Points, in no order, along strands that fork and pass close to each other.
Points whose rows are less than 88 apart are linked; no others are. Some points are linked to none.
<1061>: [-12   5 -28 -17  17  13  -9   2 -16   8  39  -7  29  -6   8   2 -13 -33
  11  -1  27 -21  18  20  32   5 -42 -30 -40   1 -22 -12 -19 -28  32  10
 -15 -14  -4  11 -10  12 -19   9   9 -21 -16 -23]
<1039>: [ -7 -16  47   4  14   4  22  -1   3  25   7  21   4   8  45 -27  12  10
 -48   4  12   2   2  14 -11  11  26  33  16 -49  -9  -4  13  -2 -21 -47
   8  22 -15 -22  -7   2  -8 -22  20  53 -19  -3]
<205>: [  9   7 -39  20 -37  -2   5 -14 -11  16   8   3 -21   3 -63  31 -12   7
  27   2  -4  18 -14  -8  19   4 -20 -30  22  30  33   9   8 -21  -2  29
  12 -31  -1   0 -25   3  -7  11 -10 -49  10  16]
<977>: [ 11  16 -20  -4   4   4  -6 -13  14 -42  32  -1 -12 -24   3  23  24 -56
  26 -12  14 -21 -11   7 -27  -1 -39 -25 -49  54 -41   8  -7 -15  35  39
 -16 -18  -7   3  16 -16 -24  -3 -19 -14  -9   1]
<403>: [ -6   8   9 -33  20  16 -12  -7   1  -5   4  -8  19   6  51 -16   7 -29
 -23  -9  -4 -19  15  -8   7  -9   3  -2 -46  -9 -23   7   2 -11   8   2
   0  15  -5  21   7   4   5 -23  21  31 -13 -11]
<569>: [  7  13 -37   1 -32 -11  -9  -7 -12  -4  -2 -11 -14  -4 -49  28  -8  -8
  30  -9 -13   6  -7  -6  18   1 -18 -40   3  38  17  10  -7   3  13  48
  -7 -19  11  12 -18  -1   1  15 -10 -47  13  12]
<189>: [-26  24 -11 -15  33 -21 -12  31  -2  -7   0 -30  38 -23   9  -9 -18 -10
  23  17   3 -26  19  23  28  -2 -11 -14 -20  -9 -28   6 -37  39  56  -3
 -29   2  23  27  15  20   9  20  18 -42   7 -22]
<557>: [-10  23  14  20  27 -34  31  23  -1  -8  10  16  -2 -32  11   9   7   0
   6  19  20  -2   5  23  -2  17   8  17  12 -32 -41  -1 -40  26  31 -25
 -49  17 -28 -15 -17 -13 -37   3   3   5   6  18]
<1067>: [-17  -6   2 -30  13  13 -37  14   3 -49 -11 -21  45  13  -5  -5   7   0
  24   7 -15 -22  13   0  18 -16 -13  -9 -30  11 -10   1  12   5  12  14
  11 -35  33  16  52  13  34  14   8 -35  -1 -39]
<679>: [ 20  27 -15   7  -2  -2  14 -14   1  48   7   8 -20   0  17   7   8 -18
 -29 -15   3  19   8  -4  17   8  -3 -17 -17   0   8   9 -10 -13   1  -2
  -2  38 -29  25 -52   8 -15 -16  26  16   5  26]
<898>: [ -9 -28  -3 -12  17  27 -10  11 -14  20  47  -3  50  19  -3 -20 -19   3
  -5  20  37   0   4  14  15  19 -20   6   1 -31  -1 -29   7 -49 -15 -30
  16 -15 -25 -33   9   8  -7  -4  12   8 -35 -46]
<430>: [ 13  27 -36  -5 -30  18   0 -21  -4  50   4  -3   6  23 -18  -6 -11  14
  -4 -23  -9  20  16 -12  38   3  -8 -29  13  14  59  -2  13 -49 -23   4
  48 -14   5  23 -23  18  12   4  11 -11   4  25]
<323>: [ 27  14 -40 -11 -35   2 -17 -26   3   1 -12 -15 -44   2 -34  22   8  -3
   8 -34 -48  18  -4 -32  15 -21  -5 -34 -16  45  49  16   5  -6  -3  37
  22  10  23  23 -18   2  20   8  -7 -28  24  25]
<1203>: [ -6 -10  13 -15  33  13  -8  -3   8 -28  34   2  28  -7  35  -8  11 -31
   5   8  17 -18   6  14  -9  -3 -24  11 -34  -5 -39  -8   2 -21  14 -13
 -19 -13 -19 -12  27 -13 -13 -10   2  16 -17 -24]
<1055>: [  0 -32  13  -5 -16  30 -22   8   9 -60  -4 -10  15  24  -2  11  22  13
   5  -5  -7 -11  -2 -15 -21  -7   2   5  -2  11   4  -8  38 -23 -29   6
  14 -44   8 -11  52  -4  22  -5 -15  -5  -6 -22]
<708>: [-22 -16  -6  19 -19 -18 -12  16 -18 -13 -17 -13   2  -8 -65  12 -17  31
  44  25   2   7 -12  -1  15  14  16  -6  46   2  13   1  -6  30  11   4
 -23 -29  10 -17   9  -1  -9  33 -17 -43  14  -4]
<925>: [  7  -4  12  10  -1  -8   8  -4   6 -19 -13  13 -26 -16   2   6  15 -10
  -2  -4   2   0 -11 -10 -32  -8  11   4   8  11 -16   4   4  12  -7   3
 -13  10 -11 -11   1 -11  -6 -12 -16  22   6   7]
<405>: [  3 -33  16  31  -8  13  -3   0  19 -62   6   3  -9 -11  -8  25  25  -5
  37  -2  10  -8 -18  -7 -54  -4   6  22  -2  12 -17  -6  21 -11 -15  15
 -14 -39 -16 -38  43 -24  -9  -3 -33  -2  -5 -12]
<1030>: [-17  -2  20   1   6 -12  16  11 -10  11   1  10  10   0  -1 -19 -11  17
 -10  16  11   5   1  16   9  10  20  21  30 -36  -1   2  -1  16 -10 -38
  -8   4 -12 -16  -9   6  -7   7   7  12   2  -2]
<1112>: [  6  -4  19  14  -8  -5  29  -2  -7  29 -12  18  -5   1   1 -15   1  15
 -34   7   4  17  -5   3  -6  14  22  17  34 -31  13  -4  11   8 -26 -31
  12  11 -13  -5 -25  -1  -4  -8   9  31   4  17]
<582>: [-19  14 -16 -18  31   0 -21  16 -11  -9  27 -19  45 -12  11  -8 -16 -30
  25  15  17 -30  22  26  26  -6 -35 -25 -39   3 -35   2 -31   7  49  14
 -17 -11   9  17   8  21  -4  14   6 -33  -7 -29]
<319>: [ 15   7 -21  13  -7   7   5 -18  14 -42  14   9 -32 -15  -7  31  22 -36
  32 -13  11  -7 -20   2 -28  -6 -25 -15 -27  51 -24   8   4  -9  21  42
 -20 -15 -18  -5   4 -19 -19  -8 -26 -16  -6   6]
<830>: [-29 -22  24 -22  58  17 -27  19   2   1  31 -16  62  19  44 -38 -14   1
   0  27  20  -6  19  26   6   1  -7  20 -16 -47 -24 -17  -3 -11   2 -28
  -4  -2  -6 -15  24   4  13 -19  30  11 -34 -48]
<1040>: [ -7  14  -3 -11  25  -2   4   0   3 -21  25   3  18 -18  26  -1   1 -33
  12   6  23 -28   1  18 -10   1 -20   3 -32   4 -45   1 -21  -2  40   5
 -29   2 -10   4  16  -7 -24  -7   0   0  -8  -5]
<858>: [  4  -4 -44   7 -26  23   5  -2 -17  40  35  -2  26  25 -43   7 -25   6
  18   6  26  11   4   6  40  23 -31 -21  14  16  34 -23  11 -77 -30   1
  42 -49 -14 -25  -5   3 -15  13 -11 -29 -13  -3]
<495>: [ 17  13   6 -28   7  -2   4 -12  -3  34 -25  -4  -6  17  36 -18  -6   2
 -39 -30 -27   3  21 -21  15 -22  16  -3 -21 -13  15  10 -13  19   2  -4
   5  40  16  23 -18  21  19  -8  31  35   5  13]
<1155>: [ 28   4  -1  19 -19   1  25 -22  16  66  -6  26 -36  20  18  -3  13  -1
 -37 -22  -5  33  -5 -15  -9   9  13   3  17   5  38   4  15 -13 -41  -1
  47  36 -24  11 -38   3  -2 -13   8  29  14  42]
<148>: [  2 -15  42 -15  16 -19   7  12  15 -25 -48   5 -22  -4  22 -13  -2  29
 -10   5 -27 -14   6 -15 -29 -31  29  30  -1 -18  -5   3  -3  51   4  -4
 -13  31  40   2  14   1  30   1  -7  29  15  -2]
<631>: [  6 -22  37  20 -20  -9  13   7   8  -3 -38  16 -35  -3  -6  -3  -7  40
 -12   5 -11  16 -14 -17 -39  -8  37  33  55 -13  25  -3  16  42 -26 -15
  12  11  13 -21 -12  -9  12   6 -15  30   6  12]
<116>: [  5 -29  24  24 -26 -12   9   7   7 -21 -38   8 -34  -2 -36  10  -4  34
   4   6 -15  17 -18 -15 -35 -15  33  13  45  -3  23   0  14  27 -24   1
   5  -2  17 -21   3 -14   8  11 -23  -1  11   9]
<435>: [  2   7 -30  33 -19 -10  32 -13  -3  28  34  22 -37 -10 -32  29   5 -16
   5   0  19  25 -19  12   7  22 -18 -19  18  26  -4   7  -5 -13   3  21
 -10   5 -43   0 -46 -10 -39  -1  -4 -18  10  24]
<143>: [  5 -22  45  12   4  -9  16   4  11   1 -35  23 -33  -4  23  -9   5  24
 -28   5 -11   4  -1 -13 -39   0  34  39  38 -24  -1  -5  18  37 -25 -20
  12  24  10 -21  -7  -9  15  -9 -12  54   2  12]
<647>: [ 15  14  -6  10   1 -19  15  -7   2 -13 -12   5 -34 -17   3   8   5 -19
   9  -5  -8  -6 -12  -1 -23 -10  -5  -6 -13  25 -25  12 -15  30  16  22
 -25  23   0  10   2 -11  -6  -7 -13   6   5  20]
<876>: [ -4  37 -14  -3  18 -29  27  26  -8  18 -14   0 -10 -21   9   5  -7  -2
 -24   3   0  -4  12  17  15   4  17 -12   4 -19 -25  10 -46  51  37  -6
 -48  47  10  30 -29  -2 -17  -2  26  -2  23  29]
<1137>: [-10  18 -43   3  -7 -23  -4  12 -26  13   7 -11   4  -9 -49  19 -27   9
  32  16  -2  -5  18  11  46  13 -13 -38  19   6  10   5 -22   9  35  18
 -12 -26  13  13 -23  14  -8  27   4 -58  25   4]
<424>: [-16 -17  -3   8  -8  -7 -12  13 -11 -27  -5 -18  15  -6 -35  10  -9  10
  40  14   4   2  -6   6  15   0   5  -9  17  15  -7   1  -1   8   9  12
 -11 -35   3 -12  23  -2   1  23 -21 -37   3 -17]
<769>: [ 18   3   1 -16   2 -12  17 -19   9  33 -31   3 -43   9  31   3   2  -5
 -41 -28 -22  10   5 -26  -3 -20  13   0 -17   8  14   8  -3  26  -3   6
  10  54  10  16 -31   2   9 -10  15  45  17  24]
<49>: [ -4  -9  21  -1  20  11  18  -2  -9  28  21  19  13   2  51 -23   5 -11
 -39   6  26   0  -4  16 -10  15  10  16  -6 -43 -21  -7  -3 -34 -19 -39
  -5  22 -35 -11 -18   2 -14 -30  27  52 -20  -4]
<491>: [-12 -14  48 -15  26  10 -30  10  31 -57 -34  -3  14  16  34 -18  13  12
   5   8 -28 -17  10  -7 -31 -23  13  36 -10 -12 -24   5   8  33  -9 -12
  -3  -3  31   4  59 -11  35  -7  -4  18  -4 -21]
<293>: [ 16  -2  20 -10 -15  18   0 -23   4  26 -13   7 -13  14  37 -10  15  -3
 -39 -23 -18   7   6 -22 -10  -3   9   7 -13   0  15   2  28 -17 -27  -9
  33  16   4  15 -10   9  10 -24  13  46  -1   9]
<963>: [  2  24 -27 -17 -17   3  -6  -6 -15  73 -22 -15  12  18 -12 -14 -27  22
 -24 -27 -11  25  24 -14  45   5  26 -15  21 -19  70   5  -6 -16 -22 -16
  40  11  24  32 -29  24  22  19  30  -2  13  21]
<174>: [-13  34  13   3  38 -28  29  30   0   9  16   8  11 -33  36  -6   1 -11
 -14  16  33 -15   4  29  -2  15   5  11  -7 -37 -49  -2 -44  19  43 -27
 -54  33 -21  -3  -5 -10 -32  -6  13   4  -7  15]
<628>: [ 12 -20  39 -10  -8  13  10 -13  11  14 -26  18 -23   8  32 -11  15  18
 -45 -18 -17   1  -3 -25 -30  -8  27  25  13  -9  11  -2  26  14 -31 -24
  33  21   6  -3  -8  -1  16 -18   3  53  -7  12]
<276>: [ 30  16 -43 -24 -36  13 -11 -23   3  13   6 -12 -20  18 -18  14   8 -14
   5 -36 -29  18   6 -32  26 -11 -18 -38 -26  43  46   8  15 -33 -10  36
  32 -11  15  31 -13  12  14  -1  -1 -23   9  20]
<793>: [  5  25 -47  -7 -19   6  -5 -16 -11   5   9  -3 -11 -11 -35  25  -6 -18
  21 -15  -3  -6   9  -2  23  -2 -32 -43 -14  40   6  12  -8 -11  30  46
  -5  -4   4  25 -23   1  -6   7   0 -37   7   7]
<532>: [ -1 -22  23 -12  -5  25 -19  -7  15 -43   0   7  14  15  19  -5  24  -4
  -4  -6  -4 -10  -1  -6 -25  -5   1  26 -14   0 -14  -2  24 -17 -11  -1
  11 -21  -1 -12  31  -8  17 -12 -10  21  -7 -20]
<778>: [  2   3  -5  45 -23 -10  26  -5   0   7  16  20 -37 -13 -31  21  13  -3
  15   6  11  15 -31  11 -16  16  -3  -7  29  15  -3   1  -4   6   3  15
 -15  -1 -35 -26 -28 -18 -39   6 -20 -13   5  24]
<259>: [ 24  15 -10   2   1 -15  31 -12   8  39 -11   9 -32  -6  31   5  14 -17
 -36 -17  -8   7   0 -10   6  -5   8  -8 -19   0  -6  12 -17  28   4   2
  -7  55 -16  14 -38   1  -8 -15  16  37  11  29]
<1016>: [-25 -17  38  -4  49   1 -14  11   0   1  13  -6  47   2  22 -40  -8  12
  -5  33  16  -4   8  31   9   7  16  27   2 -54 -25 -12  -4   1  -1 -43
 -12  -5  -9 -19  20   3  11  -9  16  11 -24 -41]
<576>: [ 40   3 -25  -4 -20 -13  10 -25   8  17 -26  -4 -66   5 -19  12   2   5
 -10 -30 -37  24 -19 -33  10 -29   1 -17 -16  41  53  13   5  15 -11  44
  17  31  23  12 -32  -6  19   2 -14  -7  35  35]
<1110>: [-10  18 -47   0   5   0   2   3 -22  16  38  -5  20 -20 -24  19 -15 -28
  23  12  28 -22  20  23  40  14 -42 -39 -24   9 -16  -8 -27 -22  42  13
 -20 -13 -12  12 -30  11 -26  11  10 -34  -6 -11]
<577>: [  6 -22 -26   0 -21  32   2   1 -12  16  46   1  36  25 -31  15 -16   4
  13   7  26   1  -5   6  15  22 -37  -5   0  10  18 -32  19 -82 -29  -4
  40 -37 -19 -27  14   3 -20   2 -10 -10 -25 -22]
<823>: [ -9  29  -3   5  21 -44  13  27  -5  -2 -14  -5 -10 -35  -9  13 -12   9
  -1  21  -4  -2   1  13  14   9  18   0  20 -16 -27   4 -47  60  43  -4
 -48  27  10  17 -19  -9 -15  12   3 -22  25  27]
<860>: [  7 -11  12  -9 -28  22 -13   4  -1   5 -18 -10  23  25 -14  -8  -4  43
 -16  -3 -11   9  -8 -13   9   4  11  16  31 -15  35  -4  25  -7 -40 -23
  47 -23  22  -4  25  -2  33   3  -5   8  -9  -5]
<249>: [-12 -14  25   8   2 -13   4   1  -5 -12 -18   2  -1  -4 -10  -9  -8  22
   2  11  -5  -1   3   5  -5   5  25  12  28 -18   0   2   4  25  -8 -18
 -10   6   9  -6   6   4   3  11  -7   2   3   0]
<35>: [ -3  11   8 -27   6  15  -7 -24 -10  32   0  -2  14  21  58 -19   6 -17
 -39 -27   1  -8  21 -13  11  -6   5   0 -34 -19   0   9   0 -24  -6 -14
   5  27  -6  28  -9  17  12 -27  38  44 -19  -5]
<857>: [ -6  33 -22  -7  17 -13  16  11 -10  21   6  -3   5 -23   6   3  -8 -14
 -12   4  13  -9   8  20  20   9  -6 -22 -15  -9 -21   8 -37  12  41   3
 -33  24 -11  26 -29  -1 -26   4  21  -8   7  16]
<720>: [-25  27   8 -26  43 -21 -23  21   0 -16 -11 -33  41  -9  26 -30  -7  -8
  20  13 -12 -19  19  17  18 -17  -6   2 -29 -11 -37   7 -36  41  45  -1
 -27  12  39  25  30  14  19  14  24 -28   7 -17]
<272>: [ 20   9 -13  -9 -13  14   3 -28   7  52   1   7 -15  17  44  -8  13 -18
 -34 -36 -10  14  13 -24   6  -1   0  -7 -26  13  22   8  16 -32 -21   3
  29  26 -13  21 -30  10   5 -24  21  42   0  25]
<993>: [ -2 -29   0  12 -32  24 -13   8   4 -37  -7  -8   9  18 -32  15  10  25
   2  -2  -6   5 -17 -23 -15   1  10  10  17   9  24  -5  36 -23 -42   2
  35 -50   4 -20  47  -7  29   2 -24 -12  -7 -11]
<2>: [  5  20 -35  -1 -28  17   1 -12 -20  46  23   2  16  22 -28  -3 -20   2
  -2 -21   9  12   2  -5  36  16 -19 -24  11  15  45  -9  13 -63 -22   4
  43 -29  -6   4 -23  14   0   8   4 -23  -5   8]
<151>: [ 22  -7 -10  31 -40  12   6 -13  -1  27  -4   7 -25  17 -37   7   4  20
  -6 -13  -6  30 -28 -14  -4  11  10  -2  33  19  49  -2  27 -27 -40  10
  42 -17 -12 -12  -9  -7  -4  -1 -16  -2   8  27]
<1123>: [ -1  -8  27  14   2 -29  15  19  13 -32 -41   4 -38 -24  -8   0  -3  20
  18  11 -17  -6 -14 -12 -38 -16  27  16  25   0 -11   7 -21  62  15   3
 -28  17  26  -4   7 -18  -1   9 -23   2  23  18]
<443>: [ 14  21 -23   0 -25   4   7 -10  -1  58 -10   0  -8  22 -10 -14  -6  15
 -19 -19 -13  32  10 -14  22   5  13 -15  30   2  58  -2   9 -27 -33  -8
  48   5   9  15 -26  10  12   7  11  -2  12  22]
<924>: [  5  -9  26  33   2 -32  30  13   8 -21 -21  21 -44 -24 -13  19  -4  15
  11  15   1   7 -22   2 -35   3  22  15  37   0 -11   5 -25  45   8  -2
 -27  20  -4 -22 -11 -20 -19   7 -19   3  15  26]
<187>: [ 22  -1 -11  -8 -16  -8  10 -14   8   6 -26  -2 -46  -1 -15  12   2   9
  -4 -14 -29  17 -13 -24  -7 -17  11 -16  -1  28  28  13   7  24 -12  23
  10  25  19  14 -19  -2  11  -3 -17   3  25  21]
<48>: [ 22 -14   9  25 -35  15  14 -13   7  19 -16   9 -29  22  -9   2  10  26
 -24 -11  -7  30 -27 -13 -30  12  18  23  30   6  47 -10  39 -17 -49  -8
  59 -15 -12 -16  -1  -5   7 -13 -19  17  -1  19]
<731>: [ 17  -3 -23  33 -43   6   2  -8   2   2   4   3 -23  12 -51  18  -3  10
  21  -8  -3  28 -23 -10  -1   9  -1 -16  33  27  41   2  25 -26 -28  20
  31 -30  -4 -13 -11  -6   0   8 -25 -28   7  18]
<94>: [ -4 -11  21 -17  14  28  -3 -14  -2  22  30   8  26  13  56 -26   8 -15
 -29  -1  23  -9   4   8   1  11  -2   9 -23 -31  -8  -9  16 -45 -14 -33
   8   5 -29   0  -1   6   2 -32  25  44 -31 -27]
<916>: [ 19 -14   4   9 -33  12  -3  -3   4  18 -21   2  -1  25  -9  -8   2  36
 -21 -14 -14  23 -13 -18 -15   5  23  17  41  -2  59  -9  37 -16 -50 -17
  68 -18  11  -5  13  -1  22  -2 -13  24  -3  19]
<735>: [ -5  17 -41   3 -12   1  -1  -5 -12   2  36  -1  -1 -10 -33  28  -6 -26
  32   6  19 -11  -3  12  27   6 -38 -41 -10  32 -10   2 -12 -20  33  38
  -7 -16 -13   9 -20   5 -24  10 -11 -48   1   1]
<130>: [ -5 -27  30  20  10  -2 -21   9  27 -79 -11   0   0  -9  15  12  25  -5
  31   6  -4 -10 -11  -2 -58 -17   3  33  -3  14 -27   3  14   5  -9   7
 -21 -27  11 -26  58 -17   6  -3 -32   9   1 -18]
<689>: [ 25   8 -22  10 -31   3   6 -30   9   8  19  14 -43  -3 -14  18  15 -23
  13 -18  -3  24 -13  -6 -10   9 -20 -23 -11  42   9   9  14 -21  -8  29
   5  12 -29   5 -23  -7 -24 -10  -8 -10   5  12]
<1176>: [ -8   1 -15   2 -16  10  -4  -2 -18  11  18  -4  16   6 -27   5 -12   4
  12   1  13  -1  -1   1  20  11  -8 -10  18  -4  12  -7  17 -30  -9  -9
  11 -26 -11  -5  -2   6  -7   6  -7 -16  -6 -12]
<355>: [ 22  10 -34   2 -25  16  -2 -30   5  20  15   1 -16   9 -17  19  10 -20
  -1 -22  -7  16   1 -15  14  -1 -23 -32 -17  35  23   4  14 -36 -13  32
  17   2  -6  22 -28   2  -5  -5   1  -4   6  17]
<385>: [  3  -2  -9  20 -29   3   8  -7  -7  10  17  16 -11   0 -35   6  -1   2
  12   8  12  14 -15   5   5  10   3  -3  24  -5  13   6   8 -14  -8   0
   5 -10 -25 -11 -20  -9 -22   7  -9  -9   0  14]
<1168>: [-25  19 -35 -24   9   0 -20   8 -25  25   6 -26  39   6  -7  -5 -31  -6
  12  -3   1 -19  31  10  58   7 -25 -41 -20  -7  10   2 -14 -11  27   8
 -10 -13  17  25 -12  34  12  22  33 -39  -4 -28]
<616>: [  9 -12 -16  19 -27  24  -3 -17  -3 -22  30  14 -12   6 -36  26  11 -13
  30  -8  11   3 -21 -11  -9  10 -21 -13   0  29   4  -8  22 -39  -8  28
  10 -35 -29 -16  -2 -10 -17  -3 -25 -13  -8  -3]
<481>: [-14 -36  14 -26  11  33 -24  13  -6   8  28 -23  65  32   6 -23 -13  13
  -6  19  26   1   7   7  28  13 -20  12  -8 -26   0 -26  16 -43 -23 -35
  27 -31  -6 -25  36  15  24 -15   7   0 -39 -51]
<334>: [-19  37 -44 -30  12  -7 -10   7 -22  29   8 -18  26  -7  10   0 -24 -21
 -10  -8   4 -13  32   9  53   8 -18 -39 -30  -8   0  12 -31  -9  30   6
 -14  17   5  38 -33  18   1  10  48 -18   1 -11]
<1210>: [-18 -15  32  21   6 -24   5  26  -6 -24 -27  10  -7 -12 -23  -3 -11  38
  16  28  -4   1  -2  12  -7  -1  35  25  51 -35  -6   1 -12  57   5 -25
 -20   2  19 -19   8  -3   5  22  -7  -2   8   1]
<981>: [-15  -4  21 -28  30  18 -18  -3   3  -4  23  -6  33  10  51 -23   9 -24
 -10   1  14 -21  17  12  -1  -9  -9   8 -43 -23 -31  -6   6 -31   0 -17
  -9   2 -11   2  16   4   8 -20  24  27 -26 -36]
<748>: [  3   9   7 -39   2  10 -20 -20  -6  34 -24  -9  24  24  51 -20  -2   1
 -37 -27 -23  -1  30 -17  23 -11  21   5 -27 -26  22   7   6  -4  -9 -15
  23  18  17  29   4  25  32 -13  42  38  -7  -2]
<310>: [-22   3 -27 -13  -3   6 -20  10 -28  15   8 -25  42  10 -34   1 -29  11
  15  19   7  -8  28  13  58  14 -24 -27   6  -4  15  -8  -5  -9   5   0
  -3 -35  12   5  -8  21  10  32  11 -46  -2 -33]
<789>: [ 34  10 -11  10   0 -17  16  -9  18 -10 -25   8 -71 -22  -2  20  14 -11
  -4 -12 -27   5 -27 -19 -34 -22  -4 -11 -25  48 -12  15 -14  36  18  43
 -18  37  12   0  -9 -15  -4  -9 -27   6  19  30]
<129>: [ -8   8  10 -27  28 -22 -18  23   2 -13 -30 -24  20  -8  13 -20 -15   5
   4   8 -29 -13  22   0  17 -19  14   6 -16 -11 -16  12 -25  53  28  -3
 -19  16  34  30  19  16  18  12   5 -10  14 -10]
<159>: [-13  10   1   3  23 -15 -10   5  11 -47  -8 -11  10 -27  11   5   5 -24
  34   7  -2 -29  -6  11 -20 -13 -14  14 -22  22 -33   1 -22  24  36  19
 -30  -9  23   9  44   1  -8  10 -15 -30   3  -8]
<848>: [  3 -27  -2  28 -19  22   5  -6   8 -50  18   8  -8  -4 -20  29  22 -13
  29  -1  18   5 -28  -3 -38  10   0  15  -4  27  -9 -14  26 -32 -20  13
  -1 -39 -32 -32  19 -28 -14  -9 -30  -1  -5  -4]
<76>: [-12 -12  -5  -7   3  10 -30  13   3 -43   3 -13  31  -1 -22   6   0   0
  36  11  -1 -20   6   0  10  -9 -12 -14 -12  16 -12  -3  10  -2  13  18
  -9 -40  12  -3  33  10   9  25  -8 -39   6 -32]
<252>: [ 16  23 -25  17 -20   3  12 -25   7 -12  26   8 -46 -11 -14  31  19 -37
  15 -11   2   3 -20   3 -28   8 -27 -29 -20  55  -8  15   3  -5  13  39
 -10   0 -30   4 -17 -20 -32 -12 -12 -11   0  16]
<721>: [ -9  32 -21 -24  22 -13  -3   4  -9  11   4 -13  19 -15  17  -4 -14 -12
  -5  -6  -4 -24  18   7  24  -3 -11 -20 -29 -11 -21   9 -41  15  47   6
 -31  28   5  35 -13  12   0   1  27  -9   6  -2]
<265>: [-26 -28  46   0  23  12  -9   8  -2  -7   9   3  38   8  14 -27   1  21
 -17  28  17   6   3  16  -8   7  17  49  20 -49 -15 -12  16  -2 -21 -50
   1  -8 -13 -32  29  -4  10  -4   1  19 -19 -26]
<816>: [ 13  -7  36   0   5 -28  12  10  13 -20 -44   9 -45 -15   7  -1  -7  18
 -10  -2 -24  -3 -11 -25 -36 -25  29  19  10   0   1  -2  -4  60  12  -1
 -15  34  28  -3  -4 -10  22  -4 -20  20  17  19]
<612>: [ 18 -11   5  12 -25 -16   8  -7   2  -3 -27   6 -45  -1 -28   7  -4  18
   5  -6 -24  12 -17 -20 -23  -8  19   0  28   9  28   4   8  25 -21  17
   7  13   9 -13 -19  -6   7   9 -17  -8  20  15]
<927>: [-14   3  13 -16  31 -21 -28  15   9 -42 -36 -13  14 -14   8 -12  -3   8
  16  14 -28 -17  10   2  -7 -27  17  12  -5   3 -20  16 -24  58  19   7
 -24  10  50  20  39   8  24  21   1 -10  15  -8]
<999>: [ -8 -35 -16  -2  -1  22  -3   8 -12  12  47  -5  48  10 -28   1 -16   5
  13  24  35  -2   1  11  21  16 -36  -7  -1 -15  -2 -36  10 -52 -13 -17
  15 -30 -19 -42   2   5 -16   4 -10 -13 -27 -36]
<1116>: [  7  20 -27  20 -13  -7  20  -9  -8  40  19  17 -25  -8 -10  15   5 -16
 -14   2  12  18  -5   5  22  15 -14 -18   5   8   5  11  -8 -15   0  10
  -7  21 -37   9 -49  -2 -35  -7  10  -5   2  20]
<1011>: [ -3 -26  14   0 -24  28 -17  11   2 -24 -16 -11  19  32 -17  -6   3  48
 -20   3 -13  11 -13 -11 -10  -4  19  33  28  -8  27 -13  31 -21 -42 -23
  46 -41  11 -23  50  -6  33  -3 -15   4  -5 -18]
<47>: [ -6   8  29  31  15 -42  36  22   4 -15  -2  23 -26 -23  -1  12   8   2
   5  20  18   2 -11  20 -27  10  25  27  28 -21 -38   2 -26  42  25 -14
 -47  24 -13 -17 -12 -19 -32   6 -11   2  12  20]
<320>: [ -9   2 -21 -13  -6  11 -11   7 -17   0  20 -15  26   9 -37   3 -14   2
  20   8   9 -14  15   5  30   9 -29 -22   1  11  11  -3   4 -21   7   7
   7 -28   2   2  -3  11  -5  16   4 -30  -6 -21]
<969>: [ 11  -5  18  28 -11   4  28 -16   3  44   1  23 -27   7  17 -12   9   9
 -37  -2   3  19 -17  -5 -13  12  21   6  30 -17  27  -6  18  -2 -36 -19
  28  23 -19 -14 -34   0 -11 -10   6  38   5  27]
<340>: [-14  27  13 -14  48  -9   8   5   6 -10  19  -1  21 -15  60 -16  13 -38
  -4   7  22 -25  11  28 -17   2 -15  17 -45 -15 -57   5 -23   5  34  -9
 -40  21  -2   6  17 -12 -17 -11  11  21 -16 -12]
<944>: [ -6 -14  39 -19  24  -3 -23  19  16 -35 -44   2   0  -1  30 -28  -2  28
 -18   5 -30 -13  12  -5 -25 -29  26  33  -1 -15 -15  -4   1  51  -3 -15
  -4  18  50  11  37   2  38   1  -1  25   9  -8]
<163>: [ 30  11 -12   5 -16   0  18 -34  10  65  -1  13 -47  16  29  -7  17  -8
 -33 -32 -14  30   4 -21   9   0  -8  -8 -13  21  36   4  13 -16 -26  14
  39  43 -18  25 -43   8  -5 -14  17  24   9  35]
<564>: [  1 -14  20   5  -1   7   3  -3   6 -28  -7   9  -2   0   7  -6  16  -3
  -4  -2   0  -2  -9   1 -30  -1  16  27   4  -4 -18   0  20   1  -8 -11
  -3  -9 -13 -16  14 -14  -2 -12 -16  30 -13  -1]
<636>: [-17 -20  44   1   8  15   5  -3  -4   6 -13  15  13  14  16 -24   0  35
 -38  14   2  -2  -2  11 -10  15  28  45  35 -42   4  -7  19  -2 -29 -46
  16  -3  -6 -23   9  -3   9 -11   6  41 -19  -7]
<750>: [-16  15  12  -7  45 -10  13  21  -5   6  33   5  36 -16  50  -9   2 -24
 -11  12  41 -18   3  33  -4  12  -8   8 -30 -41 -45  -7 -34  -6  33 -26
 -49  30 -26   0  -6 -10 -28 -17  24  16 -18 -18]
<955>: [-11 -25  47   1  24   5 -20   7  21 -62 -26   3  11  -1  22 -12  16  10
   9  11  -9  -8   2   5 -39 -12  25  39   8 -12 -24  -2  11  20  -8 -16
 -19 -18  15 -18  53 -15  16  -3 -20  18   0 -16]
<264>: [-13  -1  19  11  28 -30 -23  18  17 -59 -22  -4   0 -30  11   1   0  -4
  41  12 -11 -15  -6   4 -26 -24   5  20  -4   6 -26  13 -15  48  19  11
 -34   1  36  -1  51  -1   5  17 -18 -26  13  -9]
<584>: [-21 -28  28 -25  44  29 -39  22   0 -15  31 -22  64  32  17 -33   0  -2
   3  25  18  -5  13  14  14  -2 -13  14 -19 -28 -22 -28  16 -26  -7 -29
   8 -25  -4 -24  36   0  29 -13  14  -3 -34 -52]
<515>: [ -4  17 -19  -7  13   0  -9  -6  13 -45  12 -12  10 -28   1  14  12 -46
  33  -6  10 -37  -1  16 -14 -13 -40 -11 -45  36 -44   7 -21   3  45  32
 -25 -16  10  18  27  -2 -15   8 -14 -27  -2  -2]
<1125>: [-22 -14  13  20   1 -30  -6  29 -14 -17 -23 -11   7 -20 -41   5 -20  38
  31  28  -2   1  -2   8   0   6  21  15  50 -18  -4   8 -15  46   8 -12
 -28 -16  19 -21  13   2   3  36 -17 -27  12  -3]

A fork is a point with three links, a tip a point with one. Leave the first point through the second and follow the links. Name the first fork or tip that comes.
<1112>; <1030> | <1067>
<569>; <205> | <789>
<1116>; <435> | <823>
<778>; <435> | <981>
<1016>; <830> | <963>
<148>; <944> | <616>
